Each row is a point on a landscape with many valleys, with its height.
A ball rolls from a point to the lowest of its 4 nearest points, and stops where none of them is lower. Distance is the straight distance between rows; heights are no part of it.
tof (h 325): | 168 | 122 | 184 | 146 | 104 | 137 | 124 | 138 | 125 | 105 |  82 | 116 | 111 | 125 | 104 | 129 | 127 | 105 | 132 | 146 | 124 | 124 | 135 | 169 | 123 | 133 | 131 | 130 | 100 | 102 |
gado (h 610): | 150 | 112 | 116 | 131 | 137 |  82 | 134 | 157 | 128 |  85 | 122 | 160 | 101 | 116 | 122 | 135 | 167 | 174 | 183 | 116 | 116 | 112 | 105 | 112 | 109 | 146 | 143 | 152 | 115 | 167 |
dedi (h 323): | 182 | 119 | 182 | 137 | 115 | 120 | 129 | 143 | 126 |  88 |  87 | 124 | 107 | 116 |  94 | 124 | 126 | 114 | 152 | 136 | 107 | 126 | 135 | 156 | 135 | 136 | 138 | 129 |  94 | 124 |
toz (h 330): | 102 | 150 | 106 | 104 | 122 | 132 | 118 | 122 | 115 | 141 | 151 | 124 | 112 | 112 | 141 | 132 | 123 | 137 | 118 | 112 | 144 | 129 | 137 | 115 | 133 | 120 | 124 | 128 | 146 | 125 |
gafe (h 430): | 159 | 111 | 111 | 149 | 162 | 131 | 147 | 127 | 163 | 126 | 128 | 105 | 164 | 195 | 139 | 111 | 118 |  98 | 160 | 163 | 119 | 139 | 122 | 114 | 167 | 111 | 131 | 121 | 115 | 167 |
Buf (h 477): | 101 | 133 | 127 | 145 | 136 | 139 | 114 |  84 | 118 | 162 | 164 | 134 | 101 | 103 | 137 | 145 | 167 | 111 |  85 | 103 | 198 | 134 | 130 | 173 | 115 | 168 |  85 | 148 | 133 | 119 |
govot (h 254): | 154 | 119 | 166 | 156 | 126 |  88 | 149 | 169 | 138 | 108 | 111 | 156 |  82 |  79 | 105 | 141 | 175 | 144 | 137 | 100 | 144 | 120 | 126 | 158 |  93 | 165 | 132 | 144 |  94 | 127 |
lomu (h 702): | 109 | 142 | 118 | 143 | 112 | 138 | 120 |  85 | 107 | 166 | 140 | 150 | 166 | 131 | 118 | 112 | 143 | 111 |  65 | 126 | 141 | 154 | 116 | 169 |  97 | 146 | 105 | 141 | 140 |  77 |
Pelok (h 360): | 104 | 138 | 119 | 117 | 110 | 140 | 122 | 106 | 119 | 145 | 151 | 129 | 112 | 116 | 133 | 127 | 122 | 137 | 100 | 121 | 131 | 133 | 141 | 125 | 120 | 124 | 117 | 123 | 151 | 108 |
Bapi (h 460): | 114 | 133 | 113 | 107 | 113 | 135 | 120 | 114 | 119 | 149 | 125 | 131 | 162 | 154 | 128 | 111 | 113 | 106 |  93 | 134 |  97 | 152 | 129 | 119 | 120 | 114 | 100 | 114 | 146 |  84 |
mezi (h 277): | 133 | 136 | 148 | 133 | 115 | 134 | 126 | 125 | 119 | 135 | 126 | 128 |  97 |  96 | 124 | 143 | 132 | 135 | 115 | 117 | 148 | 114 | 145 | 144 | 111 | 137 | 139 | 123 | 122 | 115 |
bizi (h 117): | 125 | 120 | 112 | 129 | 152 | 123 | 134 | 140 | 135 | 111 | 137 | 121 | 123 | 126 | 136 | 137 | 124 | 149 | 174 | 135 | 120 | 107 | 116 | 107 | 140 | 118 | 157 | 122 | 128 | 165 |
gur (h 408): | 137 | 133 | 137 | 127 | 131 | 121 | 131 | 142 | 126 | 115 | 120 | 137 | 105 | 104 | 119 | 142 | 135 | 152 | 154 | 126 | 125 | 109 | 131 | 119 | 120 | 135 | 147 | 112 | 122 | 139 |
lut (h 280): |  92 | 132 |  95 | 101 | 129 | 144 | 126 | 130 | 138 | 132 | 151 | 121 | 141 | 135 | 146 | 120 | 101 | 140 | 121 | 115 | 138 | 139 | 118 | 104 | 150 | 110 | 132 | 141 | 154 | 145 |
Vizu (h 519): | 127 | 133 | 132 | 127 | 111 | 135 | 123 | 100 | 119 | 149 | 109 | 144 | 160 | 154 | 123 | 112 | 125 |  97 |  90 | 140 | 108 | 149 | 121 | 140 | 112 | 132 | 108 | 124 | 132 |  78 |
dupuz (h 275): | 170 | 122 | 170 | 132 | 117 | 124 | 134 | 149 | 126 |  90 |  91 | 121 | 116 | 121 | 100 | 122 | 124 | 118 | 154 | 149 | 103 | 119 | 135 | 146 | 134 | 134 | 139 | 118 |  87 | 127 |
gugab (h 375): | 148 | 112 | 112 | 145 | 159 | 137 | 138 | 129 | 153 | 116 | 131 | 109 | 155 | 161 | 137 | 131 | 121 | 124 | 170 | 160 | 120 | 116 | 115 | 110 | 162 | 113 | 152 | 126 | 123 | 165 |
nifur (h 534): | 104 | 139 | 129 | 137 | 121 | 144 | 116 |  88 | 111 | 168 | 159 | 140 | 135 | 117 | 123 | 130 | 149 | 118 |  71 | 112 | 156 | 137 | 133 | 162 | 102 | 151 | 107 | 147 | 146 |  89 |
magup (h 410): | 106 | 119 | 103 | 115 | 130 | 138 | 122 | 119 | 143 | 139 | 136 | 126 | 168 | 171 | 148 | 115 |  99 | 108 | 128 | 138 | 107 | 151 | 123 | 100 | 146 |  98 | 115 | 125 | 152 | 136 |
sisu (h 359): | 150 | 120 | 147 | 126 | 129 | 133 | 131 | 141 | 126 | 105 | 110 | 126 | 122 | 127 | 119 | 139 | 124 | 135 | 152 | 143 | 104 | 109 | 129 | 127 | 134 | 123 | 143 | 114 | 119 | 139 |
Mufog (h 406): |  80 | 141 |  79 | 102 | 130 | 140 | 108 | 133 | 126 | 132 | 164 | 114 | 142 | 127 | 162 | 111 | 103 | 140 | 114 | 110 | 159 | 137 | 121 | 110 | 159 |  93 | 124 | 151 | 159 | 155 |
Loz (h 290): | 144 | 122 | 174 | 157 | 117 | 132 | 123 | 136 | 124 | 123 | 105 | 134 |  99 |  95 | 115 | 154 | 138 | 118 | 117 | 125 | 152 | 121 | 137 | 169 |  99 | 151 | 132 | 138 | 108 | 105 |
zag (h 439): | 109 | 136 | 124 | 116 | 127 | 134 | 126 | 128 | 128 | 134 | 140 | 123 | 124 | 125 | 138 | 136 | 109 | 137 | 130 | 129 | 117 | 119 | 140 | 107 | 139 | 118 | 126 | 122 | 140 | 135 |
bizu (h 122): | 147 | 125 | 155 | 123 | 106 | 142 | 135 | 113 | 127 | 137 | 107 | 127 | 140 | 157 | 125 | 122 | 106 |  96 | 114 | 156 | 105 | 126 | 135 | 136 | 128 | 119 | 112 | 119 | 125 |  97 |
tebom (h 437): | 101 | 131 | 114 | 112 | 121 | 136 | 122 | 122 | 139 | 143 | 126 | 137 | 170 | 167 | 132 | 109 | 107 | 107 | 107 | 133 |  96 | 149 | 126 | 109 | 136 | 104 | 100 | 124 | 146 | 107 |
ruda (h 421): | 112 | 137 | 126 | 121 | 111 | 141 | 123 | 107 | 121 | 151 | 128 | 124 | 147 | 144 | 122 | 116 | 115 | 112 |  87 | 131 | 119 | 141 | 136 | 129 | 111 | 129 | 113 | 125 | 138 |  87 |
Guda (h 397): | 167 | 117 | 138 | 134 | 147 | 138 | 132 | 129 | 155 | 105 | 123 | 120 | 145 | 175 | 139 | 113 | 123 | 105 | 167 | 166 | 100 | 116 | 124 | 117 | 169 | 119 | 133 | 120 | 103 | 155 |
Rog (h 167): | 161 | 127 | 165 | 130 |  98 | 143 | 120 | 122 | 120 | 125 |  99 | 122 | 123 | 140 | 119 | 122 | 115 | 100 | 124 | 154 | 108 | 124 | 142 | 148 | 125 | 123 | 116 | 114 | 113 | 101 |
Dori (h 345): | 126 | 134 | 134 | 119 | 129 | 121 | 137 | 139 | 122 | 130 | 130 | 126 |  95 |  97 | 141 | 142 | 130 | 152 | 144 | 122 | 134 | 112 | 136 | 122 | 127 | 130 | 139 | 118 | 123 | 130 |
gavid (h 427): | 106 | 131 | 116 | 106 | 117 | 140 | 116 | 112 | 118 | 145 | 135 | 125 | 149 | 144 | 133 | 111 | 103 | 120 | 104 | 131 | 112 | 143 | 136 | 119 | 130 | 112 | 112 | 126 | 158 | 112 |
rem (h 367): | 135 | 123 | 134 | 121 | 125 | 133 | 128 | 137 | 125 | 122 | 122 | 124 | 124 | 126 | 123 | 133 | 124 | 135 | 143 | 135 | 111 | 105 | 130 | 115 | 135 | 119 | 146 | 117 | 126 | 136 |
dete (h 173): | 151 | 119 | 157 | 126 | 114 | 135 | 128 | 130 | 127 | 116 |  97 | 120 | 127 | 145 | 123 | 120 | 109 | 101 | 134 | 158 |  98 | 120 | 141 | 134 | 133 | 120 | 122 | 115 | 106 | 118 |
Talab (h 38): | 124 | 122 | 110 | 125 | 146 | 110 | 136 | 147 | 128 | 100 | 131 | 135 | 106 | 118 | 138 | 141 | 141 | 164 | 170 | 123 | 127 | 104 | 105 | 112 | 126 | 130 | 151 | 135 | 119 | 172 |
gezi (h 208): | 170 | 119 | 159 | 130 | 117 | 130 | 126 | 137 | 133 | 101 |  95 | 118 | 119 | 150 | 121 | 115 | 117 | 104 | 150 | 153 |  93 | 116 | 138 | 137 | 142 | 126 | 129 | 119 | 104 | 132 |
dur (h 354): |  93 | 126 |  98 | 110 | 139 | 143 | 117 | 128 | 145 | 142 | 144 | 118 | 160 | 152 | 144 | 121 |  92 | 123 | 126 | 129 | 122 | 147 | 121 | 101 | 152 |  98 | 123 | 136 | 155 | 151 |
Bul (h 563): | 114 | 130 | 100 | 116 | 146 | 122 | 128 | 139 | 128 | 122 | 142 | 117 | 125 | 119 | 137 | 142 | 130 | 150 | 166 | 121 | 138 | 117 | 116 |  97 | 145 | 117 | 155 | 132 | 137 | 168 |
vil (h 332): | 136 | 123 | 114 | 112 | 130 | 133 | 124 | 113 | 142 | 143 | 122 | 120 | 166 | 192 | 147 | 110 |  99 |  88 | 127 | 144 |  95 | 140 | 126 | 107 | 151 | 109 | 108 | 118 | 140 | 130 |
bugo (h 461): | 151 | 115 | 122 | 135 | 150 | 140 | 137 | 124 | 156 | 120 | 124 | 110 | 159 | 182 | 143 | 114 | 114 | 102 | 158 | 159 | 105 | 130 | 115 | 111 | 171 | 113 | 130 | 116 | 117 | 160 |
Leg (h 528): | 107 | 134 |  97 | 109 | 121 | 127 | 112 | 119 | 136 | 150 | 133 | 143 | 189 | 171 | 138 |  88 | 106 | 109 |  99 | 123 |  97 | 185 | 110 | 103 | 139 | 107 |  94 | 124 | 149 | 115 |
nodu (h 604): | 116 | 143 | 117 | 136 | 114 | 128 | 126 | 101 | 119 | 160 | 133 | 140 | 181 | 145 | 109 | 107 | 140 | 100 |  71 | 123 | 110 | 169 | 115 | 153 | 109 | 141 | 104 | 124 | 133 |  58 |
bofoz (h 409): |  87 | 135 |  96 | 110 | 116 | 134 | 113 | 119 | 132 | 150 | 143 | 125 | 157 | 150 | 134 | 104 | 112 | 122 |  94 | 120 | 113 | 157 | 124 | 105 | 129 | 112 | 113 | 133 | 156 | 114 |
bero (h 312): | 133 | 128 | 152 | 127 | 114 | 136 | 134 | 125 | 122 | 132 | 113 | 125 | 118 | 117 | 122 | 134 | 120 | 123 | 122 | 136 | 123 | 118 | 139 | 135 | 116 | 132 | 128 | 121 | 123 | 109 |
Kek (h 279): | 166 | 119 | 179 | 163 | 118 |  95 | 137 | 162 | 138 |  97 |  94 | 139 | 101 |  85 |  97 | 144 | 156 | 135 | 132 | 108 | 139 | 127 | 139 | 176 |  99 | 155 | 142 | 140 |  97 | 115 |
noge (h 250): | 133 | 130 | 138 | 124 | 115 | 137 | 123 | 119 | 124 | 129 | 119 | 123 | 128 | 134 | 130 | 129 | 114 | 122 | 129 | 145 | 107 | 115 | 140 | 132 | 132 | 123 | 129 | 113 | 125 | 115 |
rurib (h 331): |  95 | 141 | 102 | 109 | 115 | 137 | 115 | 106 | 110 | 148 | 161 | 127 | 119 | 106 | 136 | 118 | 115 | 138 | 100 | 111 | 149 | 143 | 141 | 120 | 127 | 114 | 108 | 140 | 161 | 115 |
Nuvu (h 447): | 157 | 114 | 144 | 131 | 130 |  98 | 146 | 159 | 129 |  75 | 106 | 154 | 111 | 108 | 105 | 137 | 157 | 167 | 169 | 116 | 107 | 102 | 121 | 126 | 115 | 138 | 144 | 134 | 114 | 151 |
fidaz (h 343): | 136 | 131 | 153 | 127 | 126 | 120 | 141 | 141 | 123 | 116 | 116 | 135 | 108 | 106 | 117 | 146 | 138 | 142 | 135 | 129 | 126 | 106 | 146 | 131 | 115 | 133 | 130 | 122 | 116 | 124 |
Rumu (h 443): | 104 | 145 | 118 | 141 | 124 | 137 | 112 |  91 | 114 | 174 | 175 | 132 | 100 | 100 | 130 | 138 | 151 | 123 |  85 | 108 | 190 | 136 | 139 | 155 | 119 | 158 |  92 | 137 | 132 | 110 |
dilod (h 311): | 106 | 139 | 113 | 115 | 122 | 140 | 125 | 102 | 112 | 157 | 157 | 120 | 110 | 107 | 124 | 133 | 133 | 134 |  90 | 116 | 161 | 134 | 144 | 131 | 118 | 139 | 115 | 135 | 147 | 110 |
tobu (h 224): | 130 | 123 | 127 | 116 | 114 | 139 | 122 | 117 | 131 | 135 | 114 | 124 | 156 | 167 | 142 | 117 | 104 |  97 | 122 | 151 |  90 | 129 | 127 | 117 | 135 | 117 | 111 | 121 | 131 | 114 |
kamav (h 326): | 117 | 133 | 120 | 115 | 114 | 135 | 123 | 112 | 124 | 135 | 119 | 124 | 153 | 159 | 133 | 114 | 103 | 108 | 105 | 141 | 101 | 140 | 133 | 118 | 130 | 114 | 107 | 119 | 140 | 103 |
lenel (h 381): | 113 | 123 |  98 | 126 | 149 | 140 | 132 | 141 | 142 | 129 | 138 | 111 | 157 | 150 | 138 | 132 | 111 | 136 | 158 | 132 | 134 | 130 | 118 | 100 | 154 | 102 | 159 | 132 | 137 | 166 |
dinu (h 238): | 146 | 134 | 156 | 146 | 130 | 112 | 138 | 145 | 126 | 138 | 126 | 134 |  88 |  90 | 114 | 153 | 157 | 136 | 124 | 111 | 161 | 119 | 136 | 154 | 100 | 152 | 135 | 119 | 115 | 119 |
laku (h 247): | 112 | 144 | 126 | 118 | 128 | 131 | 124 | 112 | 114 | 148 | 148 | 125 |  85 |  94 | 133 | 136 | 141 | 142 | 102 | 106 | 166 | 123 | 138 | 129 | 126 | 138 | 117 | 125 | 137 | 120 |
buk (h 93): |  94 | 138 |  90 | 115 | 144 | 140 | 116 | 138 | 143 | 133 | 152 | 107 | 150 | 140 | 150 | 122 | 106 | 142 | 137 | 116 | 143 | 128 | 115 | 103 | 157 | 101 | 144 | 136 | 151 | 163 |
nodus (h 156): | 106 | 142 | 118 | 115 | 115 | 142 | 118 |  98 | 113 | 154 | 133 | 124 | 135 | 120 | 125 | 124 | 122 | 128 |  91 | 120 | 135 | 144 | 145 | 126 | 118 | 133 | 112 | 124 | 147 |  89 |
zug (h 288): |  98 | 143 | 104 | 109 | 121 | 136 | 117 | 107 | 115 | 146 | 153 | 118 | 103 |  95 | 139 | 133 | 128 | 144 | 111 | 104 | 167 | 129 | 135 | 125 | 137 | 129 | 113 | 127 | 148 | 119 |
Leres (h 274): | 151 | 129 | 171 | 162 | 136 |  93 | 136 | 151 | 128 | 119 | 119 | 150 |  81 |  76 | 124 | 149 | 182 | 135 | 120 |  98 | 169 | 124 | 128 | 170 |  93 | 166 | 139 | 131 |  95 | 130 |
bov (h 346): |  90 | 129 |  99 | 112 | 123 | 145 | 115 | 125 | 130 | 141 | 150 | 120 | 157 | 145 | 148 | 116 |  97 | 125 | 116 | 118 | 115 | 147 | 127 | 101 | 144 | 100 | 126 | 135 | 160 | 135 |
Pata (h 286): | 162 | 122 | 160 | 146 | 125 | 101 | 142 | 157 | 127 | 109 | 113 | 147 |  85 |  81 | 118 | 145 | 157 | 148 | 140 | 110 | 141 | 116 | 137 | 149 |  97 | 147 | 143 | 126 | 106 | 130 |
mevu (h 362): | 151 | 127 | 138 | 127 | 131 |  89 | 143 | 152 | 127 | 109 | 117 | 145 |  88 |  90 | 114 | 138 | 156 | 159 | 157 | 109 | 128 | 102 | 128 | 128 | 105 | 150 | 141 | 125 | 108 | 131 |
fosi (h 484): | 111 | 124 |  97 | 127 | 152 | 137 | 132 | 130 | 161 | 148 | 127 | 118 | 180 | 195 | 144 |  97 | 104 |  95 | 135 | 146 | 123 | 158 | 115 | 102 | 160 |  98 | 120 | 133 | 144 | 148 |
gibif (h 502): | 126 | 120 | 120 | 128 | 152 | 142 | 141 | 128 | 142 | 119 | 128 | 111 | 152 | 159 | 139 | 131 | 107 | 122 | 154 | 144 | 111 | 123 | 117 | 109 | 151 | 106 | 145 | 126 | 130 | 158 |
Rekef (h 159): | 139 | 138 | 137 | 129 | 130 | 112 | 137 | 139 | 118 | 129 | 125 | 132 |  83 |  83 | 129 | 143 | 146 | 149 | 132 | 108 | 147 | 110 | 141 | 130 | 106 | 143 | 136 | 122 | 115 | 126 |
magen (h 320): | 168 | 119 | 175 | 142 | 110 | 114 | 136 | 154 | 124 |  99 |  90 | 128 | 104 | 107 | 102 | 125 | 129 | 129 | 141 | 140 | 114 | 115 | 140 | 153 | 129 | 134 | 133 | 121 |  90 | 120 |
zal (h 507): | 143 | 123 | 120 | 131 | 141 | 118 | 141 | 150 | 130 |  97 | 122 | 131 | 111 | 119 | 123 | 138 | 139 | 160 | 169 | 136 | 117 | 104 | 114 | 112 | 133 | 130 | 155 | 125 | 119 | 161 |
bife (h 214): | 163 | 119 | 147 | 138 | 127 |  72 | 151 | 163 | 126 |  93 | 104 | 160 |  87 |  82 | 114 | 135 | 172 | 150 | 149 | 100 | 132 | 111 | 127 | 136 |  96 | 169 | 137 | 133 |  93 | 123 |
Loga (h 314): | 169 | 108 | 145 | 134 | 142 | 129 | 133 | 136 | 146 |  86 | 112 | 117 | 131 | 155 | 130 | 115 | 119 | 114 | 166 | 163 |  93 | 108 | 121 | 123 | 161 | 130 | 137 | 119 |  97 | 151 |
loto (h 364): | 158 | 119 | 161 | 138 | 130 | 101 | 141 | 151 | 121 |  93 | 104 | 141 | 106 |  99 | 109 | 142 | 147 | 151 | 152 | 122 | 118 | 104 | 126 | 133 | 112 | 143 | 144 | 122 | 111 | 137 |
dokif (h 261): | 148 | 129 | 163 | 148 | 124 | 114 | 137 | 139 | 124 | 122 | 112 | 134 |  97 |  90 | 113 | 151 | 151 | 134 | 128 | 112 | 149 | 117 | 145 | 160 | 103 | 151 | 140 | 132 | 111 | 116 |
zupu (h 306): | 117 | 139 | 124 | 117 | 129 | 125 | 127 | 122 | 116 | 134 | 138 | 127 |  95 |  98 | 134 | 139 | 133 | 149 | 130 | 112 | 147 | 120 | 136 | 117 | 123 | 137 | 131 | 120 | 130 | 127 |
Viso (h 396): | 105 | 135 | 125 | 136 | 121 | 144 | 117 |  91 | 109 | 164 | 161 | 123 | 119 | 102 | 129 | 140 | 154 | 122 |  80 | 109 | 174 | 134 | 145 | 152 | 114 | 150 |  98 | 134 | 142 |  99 |
Pive (h 474): | 111 | 135 | 137 | 154 | 134 | 144 | 116 |  94 | 117 | 159 | 160 | 131 | 108 | 108 | 128 | 154 | 158 | 116 |  85 | 110 | 177 | 133 | 131 | 177 | 105 | 170 | 101 | 150 | 129 | 113 |
noru (h 469): | 105 | 134 | 135 | 136 | 113 | 151 | 123 |  98 | 112 | 156 | 133 | 134 | 144 | 126 | 121 | 131 | 125 | 120 |  81 | 127 | 141 | 143 | 135 | 149 |  99 | 136 | 109 | 132 | 134 |  81 |
Mosa (h 278): | 155 | 130 | 171 | 140 | 116 | 129 | 132 | 134 | 123 | 123 | 105 | 119 | 117 | 114 | 107 | 140 | 128 | 117 | 127 | 141 | 123 | 118 | 147 | 154 | 114 | 138 | 129 | 119 | 105 | 108 |
seb (h 81): | 163 | 107 | 113 | 151 | 168 | 126 | 153 | 134 | 151 | 107 | 122 | 109 | 155 | 171 | 124 | 122 | 131 | 121 | 179 | 164 | 123 | 115 | 115 | 118 | 156 | 116 | 153 | 124 | 117 | 164 |
Kuvim (h 559): |  90 | 126 |  89 | 114 | 142 | 131 | 113 | 139 | 141 | 145 | 140 | 135 | 193 | 179 | 144 |  88 | 100 | 107 | 106 | 121 | 109 | 187 | 113 |  98 | 146 | 102 | 106 | 139 | 158 | 136 |
sote (h 344): | 105 | 131 | 103 | 110 | 134 | 140 | 126 | 131 | 135 | 129 | 148 | 115 | 139 | 134 | 144 | 134 | 111 | 132 | 151 | 129 | 128 | 124 | 121 | 106 | 146 | 106 | 147 | 125 | 147 | 154 |
lifan (h 593): | 146 | 123 | 117 | 120 | 136 |  98 | 143 | 146 | 122 | 105 | 125 | 143 |  92 | 109 | 126 | 143 | 148 | 171 | 163 | 113 | 123 | 109 | 118 | 113 | 112 | 141 | 147 | 124 | 117 | 153 |
vuni (h 248): | 127 | 125 | 159 | 159 | 140 | 136 | 123 | 128 | 122 | 151 | 137 | 136 |  91 |  90 | 133 | 153 | 168 | 120 | 103 | 102 | 182 | 126 | 134 | 180 | 105 | 164 | 113 | 132 | 115 | 129 |
depas (h 416): | 170 | 105 | 127 | 153 | 157 | 130 | 144 | 142 | 142 |  91 | 124 | 125 | 144 | 157 | 118 | 123 | 138 | 137 | 189 | 160 | 109 | 113 | 112 | 117 | 151 | 123 | 156 | 124 | 104 | 166 |
Gipop (h 661): | 134 | 113 |  98 | 141 | 160 | 112 | 137 | 149 | 135 | 101 | 134 | 134 | 125 | 131 | 129 | 134 | 151 | 168 | 189 | 130 | 131 | 111 | 104 | 102 | 128 | 131 | 165 | 139 | 121 | 178 |
dugi (h 431): | 124 | 113 | 114 | 128 | 150 | 138 | 127 | 128 | 157 | 135 | 127 | 113 | 167 | 192 | 142 | 118 | 105 |  99 | 136 | 148 | 109 | 145 | 122 | 104 | 162 | 104 | 133 | 123 | 126 | 151 |
Bolim (h 538): | 106 | 131 |  96 | 117 | 145 | 124 | 128 | 140 | 130 | 124 | 150 | 116 | 124 | 122 | 141 | 138 | 127 | 153 | 157 | 124 | 149 | 114 | 114 | 109 | 150 | 111 | 152 | 134 | 137 | 167 |
Peb (h 725): | 149 | 112 | 106 | 138 | 154 |  91 | 145 | 155 | 133 |  81 | 127 | 153 | 118 | 139 | 125 | 141 | 172 | 174 | 193 | 131 | 119 | 106 |  94 | 105 | 122 | 144 | 154 | 155 | 126 | 179 |
gimi (h 378): |  79 | 135 |  78 | 102 | 125 | 134 | 108 | 125 | 127 | 142 | 157 | 130 | 159 | 140 | 144 | 100 | 106 | 128 |  97 | 109 | 129 | 171 | 119 | 106 | 138 |  97 | 105 | 147 | 164 | 133 |
sudi (h 505): | 122 | 135 | 121 | 118 | 131 | 125 | 136 | 144 | 130 | 116 | 134 | 121 | 113 | 121 | 131 | 141 | 123 | 151 | 149 | 126 | 122 | 117 | 130 | 105 | 130 | 124 | 151 | 119 | 135 | 149 |
fosiz (h 455): | 115 | 136 | 142 | 137 | 113 | 142 | 126 | 111 | 112 | 153 | 136 | 128 | 114 | 103 | 127 | 136 | 133 | 122 |  93 | 124 | 150 | 130 | 146 | 142 | 110 | 140 | 116 | 128 | 137 |  98 |
fuzi (h 347): |  81 | 144 |  79 | 102 | 122 | 138 | 110 | 128 | 128 | 140 | 155 | 119 | 140 | 131 | 150 | 107 | 102 | 132 |  99 | 104 | 142 | 152 | 124 | 113 | 147 | 106 | 118 | 142 | 162 | 139 |
koni (h 562): | 121 | 131 | 141 | 136 | 110 | 140 | 121 |  96 | 118 | 155 | 113 | 137 | 156 | 143 | 117 | 121 | 138 | 102 |  87 | 135 | 124 | 147 | 123 | 150 | 102 | 139 | 110 | 122 | 132 |  70 |
gup (h 417): | 161 | 112 | 153 | 139 | 127 | 103 | 136 | 155 | 128 |  84 |  94 | 139 | 110 | 107 |  98 | 131 | 144 | 150 | 164 | 127 | 101 | 103 | 124 | 126 | 124 | 147 | 145 | 129 |  99 | 147 |
sos (h 313): | 166 | 119 | 174 | 140 | 118 |  96 | 143 | 159 | 128 |  94 |  95 | 136 |  98 |  96 | 101 | 138 | 148 | 138 | 145 | 125 | 124 | 110 | 125 | 150 | 108 | 142 | 144 | 133 |  90 | 122 |
Kedef (h 622): | 110 | 142 |  95 | 110 | 109 | 120 | 117 | 109 | 128 | 151 | 136 | 147 | 174 | 147 | 126 |  89 | 110 | 114 |  80 | 117 | 100 | 180 | 114 | 117 | 119 | 116 | 104 | 121 | 150 |  83 |
Durat (h 237): | 148 | 122 | 142 | 121 | 124 | 145 | 126 | 125 | 133 | 120 | 115 | 117 | 142 | 161 | 138 | 117 |  99 | 106 | 149 | 156 | 100 | 119 | 129 | 121 | 147 | 113 | 123 | 111 | 120 | 142 |
zopem (h 384): | 110 | 135 | 145 | 121 | 115 | 138 | 124 | 109 | 120 | 150 | 130 | 127 | 125 | 119 | 132 | 138 | 116 | 129 | 109 | 131 | 127 | 125 | 148 | 129 | 116 | 127 | 121 | 122 | 137 | 107 |
Teran (h 620): | 109 | 144 | 107 | 125 | 114 | 134 | 112 | 101 | 113 | 161 | 142 | 138 | 159 | 132 | 120 | 108 | 125 | 117 |  72 | 122 | 118 | 157 | 127 | 135 | 111 | 134 | 101 | 125 | 143 |  82 |
vegez (h 428): | 158 | 118 | 128 | 130 | 145 | 136 | 135 | 143 | 139 | 105 | 123 | 117 | 147 | 150 | 132 | 132 | 114 | 121 | 161 | 152 | 106 | 115 | 122 | 115 | 150 | 118 | 144 | 116 | 111 | 153 |
togaf (h 516): | 122 | 131 | 154 | 151 | 113 | 144 | 127 | 107 | 122 | 158 | 130 | 130 | 125 | 118 | 123 | 143 | 146 | 115 |  91 | 123 | 160 | 134 | 138 | 175 |  99 | 154 | 123 | 134 | 137 | 105 |
Kave (h 222): | 141 | 131 | 169 | 141 | 104 | 135 | 126 | 123 | 120 | 138 |  94 | 122 | 127 | 133 | 116 | 138 | 129 | 100 | 111 | 148 | 125 | 130 | 141 | 164 | 107 | 134 | 123 | 126 | 114 |  87 |
Reme (h 368): | 104 | 137 | 110 | 107 | 134 | 139 | 118 | 126 | 125 | 130 | 152 | 120 | 121 | 119 | 142 | 131 | 111 | 139 | 130 | 115 | 141 | 127 | 127 | 108 | 142 | 113 | 138 | 124 | 148 | 143 |
san (h 385): |  90 | 124 |  89 | 113 | 137 | 140 | 114 | 132 | 141 | 143 | 143 | 119 | 166 | 158 | 153 | 114 |  97 | 118 | 111 | 123 | 136 | 151 | 119 | 105 | 149 |  96 | 125 | 139 | 157 | 151 |
rufom (h 209): | 150 | 123 | 143 | 136 | 134 | 116 | 141 | 144 | 123 | 100 | 116 | 128 | 111 | 110 | 115 | 139 | 139 | 145 | 163 | 138 |  99 |  96 | 125 | 121 | 122 | 136 | 149 | 125 | 116 | 148 |
Mav (h 180): | 126 | 141 | 133 | 131 | 130 | 122 | 134 | 127 | 116 | 151 | 139 | 134 |  87 |  85 | 128 | 153 | 154 | 139 | 113 | 106 | 171 | 116 | 144 | 145 | 113 | 154 | 119 | 123 | 124 | 122 |
Zikab (h 206): | 138 | 115 | 104 | 147 | 154 | 127 | 139 | 138 | 141 | 109 | 129 | 120 | 148 | 141 | 132 | 136 | 128 | 142 | 174 | 148 | 125 | 113 | 109 | 108 | 145 | 110 | 168 | 132 | 123 | 170 |
nir (h 393): |  85 | 140 |  92 |  99 | 118 | 133 | 113 | 114 | 120 | 140 | 164 | 115 | 115 | 113 | 146 | 111 | 116 | 143 | 100 |  96 | 174 | 137 | 125 | 110 | 159 | 114 | 108 | 143 | 159 | 142 |

Where does a ball stop that starts at each point below?
vegez => bizu
loto => bife
Kedef => buk
Kuvim => buk
Leg => buk
Buf => Rekef
Rumu => Rekef
Guda => bizu
togaf => Rekef
magen => bizu
